Each scene shows the same named points in several views. A view is turned or mirrored, and shifted as a whole, has a little noise and may leave points out.
In the rows, 128 means zero.

Scene 1
View 1
Raso: [112 130 143 133 145 135  98 130 118 132 126  81 167  67 134 139 125 144
 151 145 140 128 121 128 120 134 109 130 146 114 156 127 136 150 122 133
 125 133 145 156 102 111 132 134 119  96 150 129 144 151  86 122 105 125
 122 124 150 123 167 133 128 142]
zusir: [107 152 150 129 155 134  74 137 114 164 134  82 170  94 106 139 139 141
 151 155 126 121 102  92 142 125 124 121 136  95 169 100 141 141 133 131
 110 132 190 142 126 121 120 129 103 102 156 141 127 155 113 149  86 106
 104 129 137 144 191 120 138 134]
nem: [122 144 151 134 140 128  89 110 111 153 119  61 153  86 118 126 133 131
 161 170 108 131  97 101 145 132 125 114 166  84 162 100 157 144 133 142
 111 123 179 123 140 117 121 110 117  94 159 120 132 161 127 167  92 108
 104 123 136 134 190 145 142 130]
zofan: [128 101 161 141 154  86 109 151 117 104 152  88 121  78 132 161 106 149
 122 103 143 120 116 162  99 157  58 131 168 119 137 168 105 143  99 151
 167 128 112 144  57  31 181 173 130  29 168 163 154 144  35 113 143 151
 176 108 140  49 152  97 102 172]
nat: [ 79 125 149 127 169 151  46 209 118 189 153 123 182 110  93 168 133 155
 148 115 156  98 137 112 146  85 114 139  92 150 178 111 116 145 141 128
 134 138 183 185  71 108 134 201  84 100 135 186 138 145  75 121 108 123
 121 126 154 141 173  41 121 152]
bibif: [127  67 143 151 124 133 119 142 121 112 108  65 122  56 142 129 101 134
 171 114 117 127 147 194 131 107  71 120 181 138 157 162 146 156 125 172
 178 111  95 141  53  63 157 193 137  65 132 135 177 151  70 130 153 163
 164 122 166  65 128  98 132 162]
let: [141 132 151 132 132 132 103 100 102 134 115  50 137  68 133 121 131 129
 163 177 100 135 102 126 145 137 128 114 184  85 158 125 163 154 124 143
 118 114 163 121 133 111 117 118 124  88 147 111 139 172 125 172  99 116
 114 112 144 122 181 160 142 131]
fot: [ 96 163 151 156 137  99 103 103 126 143 115  87 154  99 107 122 118 135
 137 138 125 138  82  89 109 149  89 112 156  64 158  95 135 132 132 150
 116 137 166 117 135 111 143  80 129  89 196 127 120 138  96 128  97 117
 110 154 134 108 181 151 132 140]
soz: [ 86 117 141 166 130 116 106 140 132 146 101  85 142  92 109 121 104 135
 158 105 124 124 125 136 124 102  72 107 153 107 171 114 147 142 143 175
 157 125 129 129  83  93 153 144 126  86 175 135 147 134  83 120 136 142
 133 155 156  86 146 108 135 155]
ges: [128 139 151 130 147 135  77 128 101 157 128  64 152  87 116 137 137 139
 163 168 112 127 102 108 156 124 134 120 158  97 162 110 154 149 132 138
 118 117 186 130 127 115 116 133 109  88 144 132 134 167 123 175  88 110
 112 114 135 138 191 128 146 134]
fofe: [ 79 147 133 139 138 137 103 133 136 138 113  97 186  65 127 128 117 144
 149 132 146 133 124 117 107 125  93 124 131 111 162 115 133 150 134 133
 114 149 139 164  98 125 138 119 120 113 160 126 141 134  75 100 113 125
 111 150 153 124 156 135 126 140]
soput: [ 84 168 142 125 156 132  82 137 126 147 145 104 199  79 119 147 135 151
 130 150 160 128 111  84 105 146 116 135 116 101 156 104 118 148 120 110
  92 158 173 177 125 133 127 104 106 111 166 135 123 141  78 107  79 103
  99 133 138 150 183 139 116 134]
gube: [120 150 153 139 141 123  89 104 107 154 117  61 151  95 113 125 133 132
 157 166 109 132  88  92 145 135 124 111 168  71 164  96 156 140 135 145
 111 123 187 118 145 124 122  98 112  94 170 121 125 160 129 170  88 107
 101 129 135 130 199 149 143 133]
daniv: [114 141 145 129 145 125 101 121 121 128 136  79 165  67 133 137 128 142
 136 151 139 134 104 115 111 153 107 131 153 100 150 129 131 149 113 127
 116 135 150 151 117 108 135 114 121  92 159 128 138 149  83 122  97 117
 115 118 137 121 173 146 125 138]
Lep: [125 167 151 120 151 125  90 101 110 135 140  70 170  70 132 139 139 143
 141 182 130 136  90  89 123 165 132 131 152  80 147 111 136 150 114 115
  90 139 181 144 146 128 117  88 118  96 161 121 121 163 106 148  76 100
  97 112 129 148 197 167 131 124]
View 2
Lep: [124 143 151 178 132 106 128 160 101 131  74 137 153 129  93 135 114 150
  87 130 140  84  80 144 138 138 141 102  99 114  96 108 129  99 133  82
 155 117 117 126 156 125 148 152 155  68 114  76 135 122 161 144  93 121
  97 134 172 123 143 186 160 157]
gube: [127 149 140 170 136 110 165 166 124 135  88 117 162 123  92 136 130 138
  96 105 147 121  77 141 134 109 144 127  87 117  86  94 121 124 148  76
 132 102 142 124 183 126 143 157 128  91 109  71 119 123 158 148 100 107
  90 139 181 131 156 168 140 143]
bibif: [149 155 118 189 132 108 121  84 133 191  90 151 141  95 192 105 115 109
  70  93 146 139 154 125 159 159 111 125  56 131 111 101 135 115 130 114
 114 111 115 178 145  99  60 150  15 163 148 122 122 223 173  40 121 126
 107 151 132 141 139  69  79 103]
zusir: [132 154 142 158 136 107 144 173 113 142 102 120 174 116 106 165 104 143
 110 112 131 110  93 141 137 145 148 130  93 126  68 100 116 117 133  97
 109 117 122 121 153 130 133 157 140  90 114 101 119 138 155 147  83 125
  90 148 166 128 145 149 150 142]
Raso: [137 148 138 169 130 109 118 132 110 154  87 143 153 106 129 134  98 130
  97 117 131 103 121 138 150 160 134 101  91 127 101 109 130  93 125 100
 129 127 110 139 142 118 114 151 111 109 128 111 129 160 161 111  95 134
  98 142 158 125 136 130 124 142]
ges: [134 154 133 174 138  99 157 170 122 140  92 121 170 127 113 151 124 142
  90 105 141 115  85 137 139 137 145 138  79 114  75  96 124 133 132  90
 122 111 121 132 166 121 128 148 115  90 107  84 112 147 165 139  90 120
  84 148 157 134 153 157 150 129]
fofe: [140 145 142 152 123 122 115 132 108 156 102 142 148  86 123 131  84 123
 129 118 123 111 141 138 147 160 139  90 107 142 101 115 132  72 129 104
 116 139 119 124 145 127 123 154 119 119 137 121 131 144 139 131 102 142
 102 138 175 115 135 114 108 152]
nem: [130 151 139 175 131 108 159 162 123 140  90 126 160 125 100 136 122 136
  91 106 142 122  87 138 136 125 146 124  85 119  88  95 125 123 144  85
 134 111 133 129 177 122 135 150 117  93 110  75 116 134 161 143 104 118
  88 139 172 130 157 158 139 137]
zofan: [141 151 133 160 141 121  73  35 108 181  88 133 136  98 193 128 104 126
  65 110 136  82 122 126 155 147  87 125  59 142 126 106  96 123 140 108
 120  72 118 186 110 113  69 194  79 144 171 147 168 211 176  14  93 116
 125 147 143 130 134  84 101 135]
daniv: [132 146 147 168 129 115 110 125 104 149  80 138 148 112 119 127 104 137
  95 123 137  92 109 139 143 148 134  99  92 128 110 112 131  91 132  96
 141 116 118 137 146 121 122 160 128  96 130 103 140 150 160 110  93 129
 104 137 165 122 139 145 129 152]
fot: [131 142 145 144 126 134 132 114 121 140  95 116 147  99  98 125 110 127
 116 114 137 108  97 144 133 104 132 108  97 137 119 105 109 101 157  75
 128  98 149 120 174 133 140 183 138 107 132  86 141 112 147 129 109 102
 104 128 199 118 150 146 115 162]
nat: [145 170 137 120 145 103 118 164 104 170 141 114 195  91 160 220  68 136
 134 104 110 116 125 133 148 195 144 154  94 144  36 103  99 124 109 136
  49 129 100 123  95 134 100 161 126 123 135 176 118 188 151 124  54 148
  86 162 137 120 133  90 145 123]
soput: [133 147 158 141 130 116 104 156  92 141  98 134 156 104 105 158  81 144
 128 130 120  82 112 144 139 166 144  95 116 138  90 115 124  76 128  99
 122 129 115 112 134 137 141 161 175  83 130 121 143 128 145 145  76 136
  98 140 175 110 131 153 146 167]
let: [132 148 133 197 130 100 155 155 129 145  75 137 153 129 111 113 137 135
  69 104 153 118  90 133 140 125 141 119  75 107 103 101 140 121 137  83
 154 111 125 144 179 115 125 142  95  94 109  62 112 149 168 125 111 117
  89 144 158 139 154 161 137 133]
View 3
ges: [165 125 108  91 149 156  97 107 171 136 103 129  92  91  91 150 154 144
  81 192 109 104 142 117  91 173  87 162 146 103 102  79 164  91 130  77
  93  91 137 118 121 106 137 112 116 112 142 106 116 119 136  74 157 209
 152 138 116  92  94 106  94 138]
daniv: [165 137 127  96 122 154 115 118 139 142 123 150  83 129  84 120 159 129
 110 167 105 109 143 134  96 138  93 133 142  81 109 103 153 130 141  73
 106 131 143 128 119 108 126 121 112 128 163  93 111 138 160  82 149 195
 131 117 127  91 125 126 118 149]
fofe: [162 124 136 118 111 141 126 122 142 136 143 161  93 140  87 112 165 127
  97 135  94 126 114 124 115 118  88 122 151  65 111 104 160 146 158  92
 116 152 132 127 114 130 133 122 103 106 149 103 109 133 153  80 156 197
 133 116 130  77 106 103 121 127]
zusir: [161 128 106 104 141 157 105 104 170 135 110 138  85 111  92 147 159 145
  63 163 103 112 123 119  85 144  95 165 158 100 107  91 172 112 137  77
  90  96 142 117 117 129 135 123 117 120 141 111 124 121 132  65 155 208
 146 135 107  90  93 107 100 137]
Lep: [171 133 118  65 134 166 102 103 154 127  93 154  75 115  83 136 164 124
  91 176 114 109 144 135  84 159  87 152 160  94  99 116 175 122 124  35
 103  95 135 116 125 122 126 137 127 161 156 105 125 124 154  74 178 197
 145 119 114 102 122 126  99 181]
fot: [139 111 110  94 135 137 149 109 150 148  97 150  86 128 106 133 147 144
  94 173  83 120 146 150 107 120  78 103 145  78 111  99 185 166 128  63
 108 109 152 118 118 107 120 122 133 135 139  61 129 143 144  74 186 200
 145 112 124 102 112 114 100 136]
bibif: [162 138 137 138 126 129 105 149 131 179 172 108 102 115  87 108 145 149
 167 197 102 102 176 116 149 153  92 113  89  60 126  48 104  95 160 157
 111 179 141 148 111  49 138  82  78  34 158  60  53 148 155 114  94 199
 122 135 169  77 110 106 143  78]
Raso: [170 136 131 116 121 155 101 121 152 139 145 141  91 122  82 122 167 136
 103 156 111 110 130 116 105 143  99 153 145  80 111  90 148 109 156 101
 101 137 134 129 116 116 136 116  97  99 158 107 100 129 151  78 132 203
 129 132 129  79 107 110 120 128]
gube: [154 114 105  74 155 154 117 100 172 141  86 140  91  99 102 151 148 142
  81 198  98 109 143 129 103 167  80 144 149  94 101  88 187 115 119  61
 104  80 139 114 122 105 133 118 128 129 129  85 127 122 132  77 188 207
 159 128 121 101 101 106  83 145]
soz: [138 110 120 139 124 123 142 134 147 166 143 134 103 127 104 121 145 159
 111 170  79 119 140 124 135 119  88 103 123  66 120  60 154 143 153 131
 109 149 148 130 112  83 130  95 101  64 136  61  98 142 136  90 139 199
 132 126 148  81  95  96 126  79]
nem: [164 118 108  79 152 153 107 103 169 140  98 136  93  97  99 145 150 137
  91 194 100 109 144 124 106 168  78 142 145  93 103  89 179 109 126  71
 102  87 133 120 121 102 134 118 120 121 132  92 124 121 135  79 178 205
 154 130 121  94  99 103  89 137]
zofan: [134 161 126 148 110 140 129 147 115 182 152 112  72 140  83 114 143 169
 146 177 104  86 192 148  93 103 120 111  95  74 133  63 103 143 145 137
  82 172 180 138 104  52 119  76 105  71 201  38  70 179 167  91  77 188
 103 127 152  98 140 161 163 110]
let: [174 124 119  67 155 152  94 112 158 145 106 131  93  91  94 137 154 128
 122 213 104 106 161 123 117 192  74 141 129  91 101  85 160  90 125  69
 113 101 127 124 123  82 136 116 115 119 135  87 105 121 145  93 173 204
 154 130 137  96 108 106  95 145]
nat: [147 145 109 178 120 147 101 119 173 140 160 131  89 120  79 142 164 178
  31 112 114 111  91  97  67 104 123 186 162 101 119  63 140 112 179 139
  59 134 154 118  98 146 140 102  95  57 168 135 108 138 124  44  85 207
 116 155 106  67  75 103 136  87]
View 4
ges: [210  84 157 123 100 165 122 174  82 149 116 143  83 104  74 117 166 102
 138 124 128 139 176 121  91 127 136 155 111 127 144 137 134 205 116 162
  88 120 146 113 105 109 161 112  88 129 100 112 114 134 155 109  80 140
 152 156 160 147 107 132 159 149]
gube: [203  90 152 108  93 179 116 179  69 154  91 151  89 115  80 127 141  88
 129 116 124 146 186 104  95 136 151 172 105 147 145 118 126 203 101 160
 110 121 155 113 120  98 165  96  76 126  93 101 123 127 135 112  89 130
 152 163 162 136 107 123 153 152]
fofe: [221 106 173 130 105 173 112 126 127 128 111 145  96 136 104  92 165 115
 119  77 152 137 139 132 109 104 144 128 130 136 164  94 134 159 110 128
 125 131 119 151 139 100 145 149 104 146 113 119 100 106 147 100 118 108
  94 143 116 146 102 131 152 176]
soput: [224  91 167 114 107 148  92 133 107 166 114 144  99 119 118 112 136 113
 143 100 165 126 147 103  85 125 150 143  99 146 147 103 124 180 147 136
 120 118 137 169 134  79 162 158  99 150  96 116  82  94 161 110 100 105
  82 141 138 152 116 123 154 189]
Raso: [217  97 170 137 112 176 121 146 122 129 125 140  77 119  87 109 169 114
 121  89 143 136 145 125  90 105 128 130 132 108 154 109 134 170 121 136
 105 126 128 135 119 109 154 137  99 131 112 122 106 118 150 105 107 119
 110 135 127 152 100 127 148 169]
zusir: [216  87 161 127  99 159 119 160  89 157 116 144  91 110  81 105 163 104
 138 116 139 145 175 127  95 129 135 153 106 144 144 124 133 196 115 162
 100 115 129 123 113  97 159 125  92 142 102 115 109 121 150 105  83 139
 137 159 154 149 113 130 161 163]
soz: [214 104 163 152  98 195 141 134 140 124 122 152  98 139  90  82 194 105
  88  64 127 175 156 156 128  99 119 125 147 128 163  95 148 148  71 150
 121 120  84 107 122 108 139 123  94 149 129 126 144 125 107  88 134 124
 138 154 117 152 105 128 154 172]
fot: [215 102 150 116  99 189 105 153 105 154  99 160  98 129 113 120 131  81
  96  81 132 163 173  98 102 132 146 158 106 153 148  85 125 170  91 150
 134 120 125 127 139  76 175 110  77 141 103  98 136 102 109 106 125 108
 123 156 143 138 115 117 149 178]
bibif: [213 100 167 182 117 222 162 151 171  81 152 136  61 117  56  96 233 123
  78  54 114 168 139 170 105  68  80 100 182  50 167 112 158 142  80 143
  95 129  94  87  95 141 143 119 103 114 147 146 155 145 124  93 133 131
 143 122  98 163  76 131 148 161]
Lep: [215  91 155 101 112 172  93 170  84 154 103 146  77 106  93 145 122  96
 137 114 142 122 164  83  70 134 147 162  92 127 147 117 114 203 139 142
 109 121 174 142 130  92 179 114  87 121  85 103 100 109 159 119  91 111
 116 142 153 138 103 117 148 167]
let: [199  99 157 118 101 195 126 187  88 122 102 143  66 113  66 131 157  95
 118 108 116 136 174 110  88 117 133 153 125 107 156 126 131 196 105 150
 101 132 168 110 108 117 165  92  81 108 102 108 129 139 144 117  95 124
 151 144 143 139  87 122 147 138]

Which points are out of place in each view (at most two, in the order of its rows)? Write none if all are in place.
view 1 -> none
view 2 -> none
view 3 -> Raso
view 4 -> zusir
